Points, in no order, along strands that fork and pass close to each other.
Points whose rows are less than 102 apart are linked; no others are. Some points are linked to none.
K_515: [-22 -12  27  -5  18  -3  31  12 -46   2  15  14 -19   4  19  -2  -1  15
 -14 -40  13  12   4  30  48  23   9 -17  21   2   7 -11]
K_92: [ 14 -14  19 -20  11   7 -12  10  12 -15   4  13 -21  -7 -11   5  14  -2
   9   9  44  -4  -8  22  18  -6  -9 -42  10  13  -7 -25]
K_831: [-10  12 -16   8 -20   9 -12 -35  20  24  -4  32 -13  12  19  16  13   1
  11  57  -9 -15  31   4 -10 -20  33   9 -13 -11 -25 -10]
K_805: [ 21   2   3 -37  -7  19 -11  12   1 -34  32  -6  40  15 -16   7  27  11
  32  48 -26 -34 -26  -8  -1  13  22  60  -7 -19 -16  -8]
K_236: [ 19  44 -13  24  11 -18  11  -4  22 -21 -22 -56  38   0 -33 -11  19   0
   3  33   0 -29  -7 -23   6  -4 -42 -14  -8 -18 -13   3]
K_752: [-14  21 -19  -4  10 -13  27 -12  11  28  32  -2 -10  18  19 -11  36   7
  -8  55   2 -11  25   5  43  28  34  14 -15 -14 -27 -26]
K_532: [-13  -2 -28 -25 -24  -5   1  -4  15 -11  11 -15  26 -29  -9   0  38  -7
  11 -54  20  10  16   5 -67  28 -14  36 -45 -13 -10   9]
K_528: [ -1 -10 -21 -17 -17 -34  25  13 -24 -19  56 -34 -32   9   6   1  31 -29
  -4  -8  -3  11  14  12  17  16 -27  11   6   6   4 -10]
K_472: [  2   4 -13  44  52  11 -21  -7  15  32 -62 -23  26 -20  15  -5 -52   3
 -28   8 -18  -2 -18 -24 -19   6 -12 -20 -10  20  33   2]
K_281: [ 16  34 -43  23  20  12 -18  13   9 -12  -8 -52  22 -18   1  14   0   1
 -10  61 -20 -25   2 -25 -26  -7  -9   0 -40   5  10  17]
K_906: [-15  -7  11 -63 -37   9 -45 -25   1 -10  -4  52  18 -17   3  15   7  -3
  47 -20   8  -3   1  31 -36  -9  40  15  16  -4 -25 -10]
K_603: [-25 -16  25 -44 -65  -1  -2   9 -27 -11  13  51 -10  17   4   5  -3   8
   3 -24 -10  -1   6   7   7 -30  -7   8  27 -10 -32  14]
K_598: [-23   0  -6  31  34 -14   9 -26   4  35 -41   3   3 -42  21  -5 -21  12
 -29 -34  12   8  20   8 -27  20 -24 -28 -27   9  28  11]
K_155: [  6  -1  21  -6  23  16  -8 -21  26  19  22  15   2  39   4   4  21  -5
   6  22  -4  30  -9  19  18  15  68  -3  29 -11 -12 -39]
K_212: [-33   8   7  17  26  -8  20 -38 -23  34 -31   6  -3  -1  15 -11 -23 -12
 -17 -22 -19  18  29  26  10  25   6 -12   6 -13  -2 -33]
K_65: [-15   2 -11  -9   1  -3  35  16  12  -4  42 -20 -13  15 -20 -17  39   4
   3  16  10   5  19  -3 -17  14  -9 -10 -50 -19 -15   9]
K_910: [ 22  -8  -5 -28  25  12 -23  12  12  -9  34  24 -28  -5  15  25  15 -10
  11   5  18   6 -14  22  19  -5  31 -24  25  10  18 -16]
K_302: [-51 -10   6  -4 -18 -12  60  -4 -11  37  48  52 -20  39  11 -30   7  13
   7 -26   9   5  11 -12  30   4  12   4  24 -55 -38  12]
K_466: [  2  17 -38 -26  26 -14  23  14  -3   3  18 -59  17   5 -15 -31  16 -17
  15   3 -26   4 -10  14  11  54  11  34 -37 -16  16 -24]
K_26: [ -1 -10  20  56   4  -6  14  14 -18  21   0   5 -54   8  20  32 -49   7
 -22   2  26  14   1  -5  39 -42   6 -48  35   0   8   2]
K_692: [ -9 -16   8 -24 -48   9 -48   1  -3 -36 -23  35  19 -32 -26   1 -23  11
   4 -14   9  -3   7 -24 -59 -37 -38 -10  -3   5 -32  51]
K_587: [  6 -11  41 -23 -12  10 -18   3   9  -5   9  11   1  15 -22  -5  19  13
   5   4  30  -1  -2  21 -16  16  17 -15 -11   6 -13 -20]
K_161: [ 17 -24  31   6 -59 -14   7   5  -6  -8  -4 -10   1  20 -39 -22   2  -8
   1 -21  -9   9   3  -4 -13   4 -13  26  -9   2  -2  10]
K_837: [ 18 -13   9  32  18 -25  19  25 -17  18  34 -27 -54  24   1   9  -9  -7
  -7  15  19  12  -6  18  49  16   7 -30  18  16  24 -21]
K_628: [  5   5 -21   0  23  -1  19  19 -22  10  32 -31   5  25  28  -1  12  -6
 -20   6 -26  -2 -26  14  20  24   1  -1  19  -5  22  -6]
K_964: [-15 -18   5  17  30  -4  -7 -13  -9   1 -59  16   5 -46  14  14 -20  12
 -16 -47  14  -2  25  19   2   8 -17 -38  -2  23  14  -2]
K_586: [ 15  39  19  46  26  18 -29 -18 -14   4  -2   0 -22   4  10  10 -35  -3
 -18  52  -3  46  -8  -2  23 -24  37 -16  31   9  16   9]
K_57: [-14  14 -35 -21  -3  12 -12 -41  -2  26  15  19  21 -19  40  10  26 -24
  28  -8 -23   1  -5  16 -42  18  37  40   6 -25  -2 -10]
K_171: [  3  -2 -12 -49 -27   0   8  18   2 -44  38 -10  32  10 -30   1  36   5
  27  34 -24 -36  -2 -17 -14  19 -37  64 -22 -17 -44   3]
K_167: [ 13   2  33 -25  -4  -6   5   8  14 -31  43   3   6  24 -29 -15  34  20
  21  50   9 -26  -9 -12  27  15  22  26   1   4 -15  -9]
K_27: [ -6 -28   1  20 -19 -31  44  21 -10  12  57 -10 -58  24   0   5   5   2
 -10  -9  34   1  21   0  47  -3  -4 -23  11 -10 -14 -14]
K_337: [-13  27  15  33  25   4   8 -49  -3  42 -30  15   2  14   8 -22 -26   0
  -7   3 -17  27   4   8   6  26  11  34   2 -12  12 -14]
K_398: [-40 -14  16 -54 -35  11  12 -14  -1  13  56  16  20 -11  12 -12  57 -24
  44 -24   1   9   2  13 -28  35  52  46   9  -2 -27 -27]
K_233: [ 15  40  -8  27   4  -6  17 -20  24 -11  -3 -25  10   6 -30 -17  24  -2
  14  53  -1 -13  18 -21  11  -7  -9  -2 -23 -31 -29   2]
K_301: [  3   6   5 -22 -25   7   6   7   7 -19  -5  51 -19  -3 -12 -15   0   9
  27  21  15  -4 -13 -10  45 -46  13  -3  -2 -28 -28  25]
K_191: [ 29   2  -6 -23  -3   5 -21   2  12  -8  13 -19  36   9 -14  -4  10  -8
  16  10 -18 -24 -21  11 -13  34  22  51  -3  -9   2 -33]
K_427: [  7   8  -9  -5  23   2  -3  28 -13 -44   0 -34 -13   4   0  18  -3   3
 -13   5  -6 -20  16  -1  26 -13 -29 -22  15  34  12 -12]
K_990: [ -3 -25   1 -24  -7  -3  36  22  -5 -42  28   8 -19  10  -3   2  22   5
  11 -51   8  10  -8 -10  14 -14 -26  22   9   5  14  19]
K_293: [ 29  20  22  14   6 -10  -4  -3  12  -6   8  33 -38   4   8  25 -12   9
  10  23  29  13 -11   0  74 -32  36  -7  44   9  21  -4]
K_747: [  5   2   3   3 -16 -33  10  -2   3   7  -7 -27  -5 -18 -17  -9  19 -16
 -24  -1  20  -9  13  14  -5  18 -65 -37 -12  -1 -15  -8]
K_983: [ 10  -9  24 -20   8 -25  22  17  -2 -26  46  -9 -10  34 -15 -15  17  14
  10  26   8 -21 -19  -3  51  20  -1  15  34  14   5 -15]
K_87: [ 33 -26   6 -20   4   2 -57  24   1 -46 -47  -9  12 -50 -17  26 -29  -4
  -7 -24  21 -11 -15   4  -8  -3 -52  -8  16  60   2  -3]
K_95: [  3  13   3  52  20 -24  22  28 -20  -1 -28 -65  -4 -16  -7  -8 -13   9
 -23   6  12  -7  -2  -9  34   4 -43 -36 -13  36  26  24]
K_194: [-13 -20   7  -1 -12  12   8  -3  15   3 -49  38   4   2 -15 -14  -3  26
   8 -49  20  -3   8  -1 -10 -19  -5 -17 -18 -11 -10  26]
K_766: [-15 -11   9 -36 -60   6   3  34 -26 -35   8  43 -19  14 -12   4  -6  18
  -2 -12  -1  -6  10 -15  10 -31 -47  20   8  10 -38  38]
K_204: [-10   4 -45 -11  -9   8 -32 -26   1  24  -7  -6  28 -29  31  18  12 -18
  -6 -14 -21   1  13  17 -63  16  26   8 -11  -4   1  -4]
K_540: [ 21   4  16  -7 -28 -15  11   3  -7 -20  20   9 -14   7 -24 -27   9  -7
  22  31  10   4 -29  -8  52 -22   1  -6  20 -34 -21  19]
K_866: [-15  17 -23 -31  30  19  -7 -30   3  29  12  23  17   7  40  15  11 -12
  10  -8 -35 -14   6  13 -11  26  32  35  28  -8  16 -36]
K_482: [ -8 -33   5 -19 -39 -30  31  36   4 -11  55   3 -46  32 -37 -25  26   2
  13  20  20 -12  15 -17  33   4 -26  13 -20   9 -34   8]
K_941: [ 10 -23  -2  19  28 -17  34  23   8   8 -33 -12 -24  -4   1   6   0   5
  -2 -25  20 -14   6  17  68   1 -22 -29   3  16  14 -28]
K_994: [ 11  11  -2   7  18  -1  -6 -12  -2   9  30  37 -46  14  33  34 -32  -5
   5  21  -6  27 -15   2  48 -35  49  -4  60 -12  16 -14]
K_639: [ -2 -11 -10 -29   6 -11   7   3  23 -13   6 -12   1 -19 -14   2  35   4
   4 -45  31  -3  25  12 -23  36 -16  22 -41  19   9 -15]
K_288: [ -9   1 -14  18  -6  16 -14  -1  -1  -3 -40  -1  17 -19  13  -4 -20   3
 -31   2  -5 -12   1 -22 -19 -36 -23 -43  -1  -1 -14  25]
K_967: [-25 -13  20 -25 -32  13   4  -3 -22  -2  13  10  18   2  12   8   0  -4
   7 -60 -27   2   7  -2 -57   7  -3  48  12  23  23   8]
K_15: [ 21 -13 -29   0 -16 -15 -11   9 -31 -17  23 -34 -15 -23  22  14  13 -35
 -19 -25 -11  23   5  13  -4   7  -2  11  10  27  27  13]
K_63: [  0 -40 -13 -28 -28   2   6  24 -15 -25 -15  11  -6  -7  -5  -7   1 -12
  -8 -43   7  17 -22   2  -4 -26 -58 -28  13 -12 -33  28]
K_875: [ 11  27   7  41   0  -6   9  35 -19   4  10 -41 -21   4   5   1   5  13
 -14  42  33 -20 -16 -12  40  -8 -29 -30   0  33  18  27]
K_681: [ 13  16 -18   1  30  -1  13  17  28 -18   6 -26 -13   5  -8   2  19   7
   9  22   9 -28  11  -8  18   5 -20   4 -28  22  24 -17]
K_284: [-17   5  42 -26 -47  -5   2 -18 -14  14  26  64  -7  24   8   4  -8   7
  11  14  -5  10 -15   9  19 -30  33  -2  46 -33 -23   7]
K_756: [ -5 -20  13  -2 -29 -12  32  13 -25  15  15  -6 -19  25  -5 -33   4  -9
   3 -20  -8  10  -4  11  29  20  20  32 -13   0   7  -5]
K_175: [ 12   2  33  29  -2   6 -39 -21  30   9 -31  28  -3 -27  -4   7 -21  12
   4  16  39  -7  -8 -17 -42 -29  -5 -31   0  22  18  24]
K_315: [ 21   7 -35   6  12  15 -55 -18   4   4 -11 -12  17 -31  18  20 -10 -20
 -15  13 -21  -2   4   5 -41   0  31  -9  -1  16  10   0]
K_215: [ 12  31 -17  14   7  -4  -6 -16   4  -3  -8 -18  43 -19 -19 -23 -12   2
  11  10 -14 -21 -17 -20 -49  17 -19  45 -35 -46   2  12]
K_282: [-29   8 -37 -11   8 -16  19   0  16  34   1 -19   1  -9  34  14   7  -6
 -39 -12 -22  -7  31   9 -39   5 -31 -30 -27  -3  16  -8]
K_768: [ 10  13  36  15  26  -2 -12   3 -27 -43 -21 -28   7 -14 -16  10 -12   8
 -16 -10   5  -7   8   9  20   7 -22 -30  23  31  14  -4]
K_229: [ 19  16 -31 -18  -3  -9  -8   6   7  -7   8 -44  52 -12 -17  -2   5  -7
  11  -4 -20 -25 -14  -4 -44  35 -20  58 -30 -23   2 -21]
K_561: [-11 -24  -3 -32  13  -8  29  -9  33   7   3  16   6   7   1 -11  32  -1
  19 -43   8 -13   9   8  15  21   4  27  -2  -3   6 -34]
K_66: [ -9  13   0  19  -6  13  23  33  -1  -5  11 -19 -15  20 -26 -25  17  12
  -4  26  18  -9   3 -20  -8 -13 -32 -37 -37 -12 -18  30]
K_34: [ 32  18  -5  18  37  18 -48  -1  22 -42 -36 -24  35 -34 -29   2 -33   4
  21  15  15 -15 -17 -31 -29 -20  -7   0  -4   2   9   1]
K_399: [ -6  15  28  26 -19 -10   9 -33  14  14  13  31 -26  25 -13  -9   5  -1
   9  45  15   6  24  -3  17 -17  17 -13   9 -21 -31 -14]
K_982: [-10   3 -45 -36  -1   4   8  24  -7  19  24 -24   8   5  36  11  22 -11
 -27  -1 -30 -14  -3  15 -21  22 -18   1 -20  -1   8  -8]
K_817: [-30  -5  14 -35   0   8  19 -29   2   9  38  27   9  18  28  12  24 -22
  26 -28 -30  -1  13   7   6   8  51  34  55  -3  -3 -45]
K_949: [  4   1 -16  -4 -18   6 -19  -4  14   3   2  28 -26   4  12  15  -2 -11
  13  55  -5 -35  12  -5  -6 -35  -9  -1  -7   4  -3  -9]
K_464: [ 14 -29  17  11 -29  -9  22  37 -10 -15 -13 -14  -6  18 -12   4   0   0
 -18 -24  10  -3 -23   2  35 -26 -45 -43  28  -7 -20  14]
K_921: [-17  10 -27 -15 -14   0  30  -7   8  -2  29  -6  12 -20 -16 -17  46  -5
  19 -18   4   9  18 -12 -49  18  -6  30 -60 -36 -14  33]
K_854: [ 14 -16 -18 -26 -32  -1  -9  -2  -1 -16  43  16 -17  -3   7  13  29 -20
  24  42  -6  -7  -2   5  -7 -13  15  24  -9 -13 -10   5]
K_371: [ -1 -28 -21  -3 -20 -28  29  39 -11 -27  55 -27 -55  17   2  28  18  -3
 -14 -14  25   9  16   0  22  -8 -49 -12   7  24  -9  -3]
K_534: [ -5  -6   8 -44 -20 -12  23   4   3 -30  35 -18  28  18 -36 -22  42 -10
   8 -12 -13 -14  -1  -9 -12  32 -40  35  -1 -19 -34  -9]
K_688: [-14  13  10 -41 -14  16 -36 -43  10   0 -16  66  30 -12  -3   4  -7   3
  66   4   4  18 -17  16 -37 -23  56  20   5 -43 -26   7]
K_856: [ 15 -32   0  -1  16 -14  22   6  23  18 -18  18 -17  10  14   7   5   2
   6 -35   5 -15  -4  17  58   9  11   7  18  10  29 -32]
K_650: [-34  -3  14 -34  10  21  11 -31   5  22  23  66  -7  18  30   7  -2  -5
  52 -18  -4  44 -23  10  -3 -20  68  17  38 -28   5  -2]
K_418: [-24   7  -9 -23  -9 -13  27 -27  15  21  41  -1  16   3  -2 -24  52 -13
  15  37  -9  -9  19   3   8  35  38  31 -20 -38 -45 -27]
K_67: [ 29   4 -13 -15  17   7 -38  11   0 -65 -16 -42  37 -28 -36   4 -14  -1
  16 -17   9  -9 -12 -11 -28   1 -25  10  -5   5  -5  -6]
K_101: [ -7  28  10   9  28  -7   5  -5   3  -6  -9 -32  28  -6 -13  -5 -15   8
 -22  -3 -12 -17  18 -10 -45  21 -43  -8 -24   3  19  -8]
K_593: [  3   3   3  -9 -11  18 -29 -29  12 -17 -17  37  18 -14 -11  -4 -13  -2
  31   5   3  10 -12  -8 -41 -37  21  -4  -1 -32 -15  22]
K_873: [  3 -11 -24 -19 -41   9 -55  -4 -10 -14 -20  20  26 -41   3   5 -29   2
   2  24  -9 -20 -18 -20 -69 -24 -22  21 -20   2 -17  39]
K_240: [ 31  -8  13  58  36 -14   2  32  -9  33  -9 -38 -32   4   8  29 -10  -6
 -23   7   9   9  -5  26  52  25   5 -48  25  39  32 -20]
K_883: [ 16  14   7  17 -27   9 -15  11   1 -18  17  -8   2  -2 -10   7  21  17
 -10  36  15  -8   1 -13 -33 -12  -6  -5 -27   5  -2  39]
K_530: [ 24   9  34  41  37   2 -50  -6 -12 -15 -50 -27  25 -49 -11  17 -36   0
 -27   6   9   1   1  -5   6   3  -7 -46  28  42  20  -2]
K_656: [-18   4  -1  51  33  20  20  23  11  43 -35 -12 -18  18  21   1 -26   8
 -27  17  15   1  -2 -12  10 -26 -15 -57 -14   6   4   2]
K_444: [  8 -23  10   8  22  15 -11   2   4  31 -33  14  -6  16  12   3 -36  -3
  -5  -3 -15  -1 -20  17  -6   0   6 -16  12  10  28 -19]
K_393: [-40  -9  30 -28 -29  -5  16 -24 -19  23  35  40  -8  28  22   1  11  -4
   9 -11  -4  12  12  21  15   2  49  -3  40 -17 -30 -27]
K_542: [ -1  31 -23   2  21 -10  36  12   5   1 -11 -60  25  17 -21 -32  16   3
  -6   5 -21   7  11   0  18  24   7   4 -45 -21  -3 -11]
K_41: [ -2 -10  -3  20   2 -11  10 -10  -1   8 -25  -8  11  -5  19  10 -23   5
 -25 -43 -37 -13  24 -10 -22   7 -11  36 -11  27  52   3]
K_328: [  0   9  11  -6 -19   3 -40 -32  -6  27  -4  55  -8   2  33  25 -30  -4
   4  27 -20   4 -11  14 -16 -27  35  -3  39  -2  12   0]
K_350: [  8 -14   8  37  -2   7 -42  -4  -5   2 -30  -8   4 -22  19  12 -46  -9
 -37  22 -13  10  -7 -22 -11 -46  14 -49  28  27  13  24]
K_25: [-13 -20  -5 -14  -7   3 -11 -19  -8 -14 -55  22  17 -32   4   2 -14   7
   0 -60   5  -7  17  14 -10  -9 -14  -4   2   6  -8   3]
K_31: [ 15   2   5  17 -16 -13  22  18 -25  -6  14   3 -23   5   7 -10 -13  -4
  -7   5  11   9 -35  -5  51 -34 -20 -34  43 -32  -7  25]
K_689: [ -7  -6 -21  -3  -8  19 -21  29 -12 -26 -10 -34  23 -16   0   1  -8  19
 -35 -16 -12  -1   9 -16 -49   5  -7   4 -45  32   8  30]
K_952: [  1  -3  -4 -10 -47 -22  -5  -9  -5 -13   7   8 -14 -19 -24 -19  23 -19
   8  10  18  -4  22   3  -7  -2 -44  -6 -14 -17 -39  17]
K_33: [-11  -3  -1   3  10  20 -33 -32 -23  16 -45  24  15 -11  19  -8 -55 -14
  11 -25 -36  27  -1   6 -24  -8  49  24  13   1  17  -3]
K_268: [ 30   1 -10  27  58  29 -44   5   8  31 -40   3   9  -2  18   5 -54 -13
 -12   8 -32  15 -33   1   0   4  26 -13  24  20  36  -7]
K_121: [ 29  31 -33  30  46  19 -42  14  26 -28 -29 -58  37 -25  -8  23 -17  -1
  -1  39 -11 -28 -11 -34 -12 -15  -7 -14  -2  29  19   1]
K_702: [-39   0 -20 -54 -23   0  12 -19   8  20  39   3  26 -25   9   2  58 -22
  32 -35   4  -4  15  16 -60  37   0  41 -18 -14 -23 -19]
K_317: [ 43  26  13  19  29  21 -28  12  22  11  -3  -9   0  21 -10   6   4  15
   8  52  11  15 -44   2  34  12  51   5   5  19  27   1]
K_80: [ 30  30  27  27   8   0 -18   2 -10  -9   7  12 -23 -10  16  15 -25   6
  -7  34  16  26 -37  -5  35 -30  23 -20  33   8  31  34]
K_839: [ 24  14 -26   7  25   9 -67  -9  11  17 -45 -25  29 -31  -7  15 -32 -16
  -8  -4 -19 -17  24  20 -32  30  23  -1  -9  17  -2 -41]
K_695: [  2  -9  20   7 -57  -3 -25   4   7  -7 -21  13  13  -9 -42  -5  -4  11
  -9 -17  20 -13  17 -14 -64   5 -50  -1 -32  11 -25  30]
K_546: [ -8 -37 -16  35  20  -6 -15  19 -23 -10 -47 -41  17 -37  11  12 -47  -5
 -52 -24 -39   6  25 -18   9 -11 -16 -43   2  49  25  12]
K_234: [ 24  -2  -2 -15  17  12 -19   8  -6  -9 -28  -5  26   2  -3 -11 -28  -2
   7 -19 -24 -13 -26   5   1  12  10  33   5   2  26 -20]
K_760: [ 10 -25 -27  17  20  -3 -33  19 -24 -14  -4 -32  -8 -38  28  28 -14  -8
 -45 -29 -18  19  11   1   0   1   1 -30  15  53  38  25]
K_61: [ 11 -10  18  45   9  -1 -21   5  -6  15 -28   5 -20 -14  28  35 -38  -6
 -29   5   7  10  -6  -5  28 -43   6 -64  48  24  11   1]
K_245: [-18  41  -4  30  17 -21  44 -39  29  42  -5  -3  -5  22   4 -21   1   8
 -11  21 -16  11  24 -17   4  12 -10  19 -23 -27   8  -3]
K_697: [  6 -37  -7 -38 -40 -23  18  16  -3 -25  63  10 -29   8 -28 -21  38 -28
  37  27   8   6  -6  -7  16   1  -4  34 -12 -10 -28   8]
K_950: [ 18 -28 -12 -27 -13  11 -23  30  -5 -38 -46   2   5 -21  -6   7 -26  -2
  -8 -19  -2 -12 -28  -9   8 -37 -52 -11  13  26  -6  14]
K_867: [ 19  12 -16  29  33  -5  21  12  43  25 -31 -21 -17   3   2   1  11  -1
   4  19  26 -23  -6 -10  39  -4 -19 -17 -15  15  24 -19]
K_529: [  1  18  -7  -1  30  24 -30 -43  18  20 -12   8  11   7  -8  -5   3 -12
  20  32  -5  27   8  25 -11  20  57   3   3 -23 -27 -39]
K_986: [-19  19 -18  23  34  20   5  16  13  26 -55 -24  24 -15  10 -12 -22  13
 -29  13   4 -23  -3 -23  -9 -10 -34 -41 -33   4   2   9]
K_198: [ -6 -39   8 -13 -23   9 -29  31 -32 -11 -28 -11  19 -16  10  11 -28  13
 -47 -41 -12   7  -9   4 -34   9 -35   2 -10  50   8  26]
K_377: [-27 -18 -37   1  -6 -16  43   6  -6  16  15   1 -20   2  34   4  10  -6
 -21 -48  -5   9  12  -1  -9 -11 -29 -20  -6 -23   4  11]
K_626: [  4  -7  -8 -21  -8  -9  20  24 -19   0  21 -42  -1   4 -11 -30  15 -11
  13 -26  -9   9 -10  11   0  46   5  51 -41  12  27  -5]
K_869: [-12  24  -7   5  12  19 -17 -30   6   8 -22  -7  18   2  -6  -8   4   6
  -1   8   2   7  29  17 -27  17  36 -11 -31 -10 -23 -26]
K_884: [  5  -6  18 -38   2  -6   7  -1  -1 -21  37  28  -2  24  10   7   7  -9
  14   6 -24 -16 -12   2  43  -4  29  23  57  -8   5 -32]
K_165: [-19   0  43   2  16   9  14 -28  13   1   6  55  -9  25  11  16 -16  18
  17 -29  11  51  -6   5   0 -36  42 -20  40 -24  12  11]
K_406: [ 12  16  11   7 -22  21 -26  17   6   2 -10  32 -23   1   9  23 -25  -2
  11  69   1 -27 -13 -16  18 -64   7 -13   4   8  -1  12]
K_497: [ 30   5  11  53  34 -19 -24  17 -12  -6 -55 -72  25 -46 -16  15 -23   0
 -21   2   7 -11  -7  -2  16  20 -29 -43   9  58  34  11]
K_129: [-18  32  -6  17 -18  -6  36 -25   0   3  15  10   1  20   5 -11  13   4
  -1  12 -36 -15  32 -26 -12  -7  -8  37 -15 -28  -3  14]
K_842: [ 29  14 -12  -2   1   0 -11  11  29 -37 -19 -42  37 -13 -40  -1  25   2
   3   3  26 -28  -8 -14 -15  -1 -48 -15 -13  -4 -23  -5]
K_522: [-22 -38 -12 -13 -20 -13  46   9  -9 -13  13  -2 -12   2   9   7  19 -14
  -5 -83 -12  18  15  -4  -3 -10 -35  17   2  -1   6  11]
K_99: [  8   5  13 -15   4  19  -2  -8  17 -14 -32  42   3  -4 -13 -14  -9  16
  29 -16  15  10 -21  -6  15 -38  25  -2  -4 -22  -4  20]
K_369: [-21  -6   0 -17 -22 -14  17 -10   1  22   2 -10  21  -3  12   9   3 -10
 -11 -56 -30  -8  21   4 -63  25 -28  42 -14  15  30 -15]
K_157: [ 39  21  25  48  46   8 -18  14   6   9 -23 -36   2   4 -12  13  -6  13
  -5  18  19   9 -17  10  34  24  20 -18  12  43  40  -5]
K_853: [  1 -17 -27  13  25  10  32  -4  16  -1   7   1  -9  21  21   0   5  -5
  -2 -22  -2  18 -14  -6   3 -28   1 -27   9 -29  11   4]
K_915: [-28  26 -39  -7  32  23 -11 -21 -11  39  13  23 -11  10  53  20  -4  -1
  -8  19 -30  -1  22  18 -12  10  35   0   7   0   6 -18]
K_989: [ 49   9  -9 -11  17  15 -36  18  10 -24  15 -24   6   1 -10  16  22  -7
  11  35   7  -1 -25  12  12   5  33  -9   8  17  13  -8]
K_800: [  1  10 -24  -5 -23 -15   7  34  -5 -16   3 -46   9  -9 -17  -6  17  19
 -24  -7   3  -6   5  -8 -25  23 -40  30 -60  24   7  34]
K_201: [-18 -17  29  21 -10  -7  21   8 -22  37 -10  32 -39  12  12  -4 -25  19
 -10 -11  27  15   3  20  48  -6  14 -31   4  -4  -8  -5]
K_21: [  4 -36  25  -4 -41 -20  23  39  -9   2   0  -7 -28  29 -44 -27  -2  -2
   0 -10   9  -5   1   2  13  14 -53   0 -22  16 -17   3]
K_663: [ -4  11  -2  41  -5  -8  14 -16  -8   0 -14  -2  -5  13  16  -5 -25   7
 -23  -6 -31  -5  23 -29  -6 -23  -8  19  -7   5  33  19]
K_741: [ -1  19  24  30  25  19   7 -16  31  45 -29   9   2  37 -12 -24  -8  22
  -3  35   8  12 -15   9  13  28  24  20 -18  -2   2 -19]
K_183: [-27 -16  46  26  21  -1  41 -27  13  25   1  53 -29  47  -1   8 -27  23
  17 -29  14  50   2  -2  32 -27  34 -16  43 -31 -12 -11]
K_953: [-36 -23  38  20  10 -18  67  -9  -9  31  26  39 -20  41  -4 -18 -10  22
   6 -41  10  27  -2  -5  49   2  17 -10  38 -46 -24  -7]
K_612: [-12 -20  24 -17   6  -9  36  10 -23 -23  51  29 -27   8  13  10   9  16
  -1 -41  22   6  -8   3  37  -2  -3   5  36  -5  16   5]
K_365: [ 16  18  42   4  -9  -1  -3  -4  12 -15  32   1  14  13 -31 -15  34  22
   5  29  29 -17 -10  -3 -16  27   0  13 -13  -5  -4   6]
K_141: [-31  -8 -12 -15  12  22 -15 -30 -15  39 -17  43 -11   9  32  -5 -26 -13
  37 -20 -19  41  -3  21 -26  -4  67  16   3  -5  14  -6]
K_325: [-30   7 -24  45  41   2  13  -7  -7  47 -19   2 -20  -8  46   5 -34  10
 -44   3   2  15   7  -1  -2  -4  -6 -39  -7   2  19  16]
K_763: [ -3 -28   4 -41 -36  15 -34  24 -36 -31   5   0  21 -11  11  18 -13  -2
 -20 -43 -19  16 -20   1 -49   9 -30  48   2  42   5  26]
K_48: [ -5  35   0  14  40  23 -14 -16 -23   6  14   2 -12   4  25   4  -6   5
 -21  22  -6  21  11  14   7  12  35  -9   8   4  15  -3]
K_98: [ 16   8 -45   5  -5   3 -32  -4  -4 -12  -1 -23  32 -42   5   8  -8 -10
  -2  49 -24 -27 -13 -22 -55  -2 -29  22 -34 -19  -5  22]
K_178: [ 12   8  43  36 -23  -1 -22   0  12   1 -39  13  19 -21 -30  -7  -5  24
 -12 -11  35 -18   2 -26 -27 -10 -39 -20  -7  11  -2  41]
K_505: [ -8 -14  13  11 -21   3   9   1 -12  21 -11  18 -32  10   0 -19 -10  10
   3  -8  12  15   9  14  23  -1  34   5 -27  10   9   8]
K_520: [  9  -3  -1 -21 -38 -31  20   4   1 -30  26 -10   3   1 -57 -30  33 -15
  14 -10   5  -5   8 -18   0  19 -71  25  -5 -20 -37  21]
K_56: [ 25  40   2  37  30  27 -10  -6  25  15 -30 -20  18  17 -17 -13  -6  22
   8  54  12   9 -31 -11   6  15  27  20 -30  -5   1   0]
K_338: [-20 -10 -15 -14  20  16  39  -8   8  -3  30  21 -14  29  12 -10  22  -1
  23 -14  -5  23   1  -4  14 -22  37  -3   6 -37  -8  -6]
K_86: [ -9   8  12  -5 -36 -15  16 -42   2   7  27  21   2   4 -17 -28  35 -13
  20  23  -2   7  22   0   4   9  31  19  -6 -38 -43   1]
K_51: [ 14  13   1  -1   2   1 -35  -7  11   5 -47 -30  33 -16 -21   4  -4  -2
 -15  -7  11 -22  22  24 -16  28  -2 -16 -17   8 -19 -42]
K_43: [-38 -25   4 -41   3   2  43   4   2  -6  55  48 -16  24  -3 -31  23  -6
  35   5  -2  -4  -2 -15  21 -10  23   9  12 -46 -43  -3]

A fork is a point with three links, a tip a point with one. Leave the first point through the second and follow the links. Name the first fork or tip that comes.
K_165; K_183 => K_377
K_233; K_236 => K_98
K_43; K_302 => K_33
K_800; K_689 => K_337
K_87; K_950 => K_99

Follow the links from the first point to the second, and from the first to the third. Name the last point that the two ways share.
K_198; K_532; K_546 => K_317
K_406; K_167; K_165 => K_201
K_41; K_867; K_121 => K_365
K_398; K_747; K_522 => K_805

A fork is a point with three links. Follow the links from the first point to the second and name the forks in between, in order.
K_15; K_288 => K_317 K_365 K_167 K_805 K_191 K_986
K_99; K_990 => K_986 K_201
K_236; K_906 => K_98 K_191 K_986 K_99
K_628; K_365 => K_377 K_201 K_986 K_191 K_805 K_167
K_994; K_839 => K_866
K_444; K_994 => K_191 K_805 K_167 K_817 K_866
K_663; K_284 => K_337 K_317 K_365 K_167 K_817
K_867; K_178 => K_532 K_365 K_167 K_805 K_191 K_98
K_692; K_768 => K_98 K_191 K_805 K_167 K_365 K_532
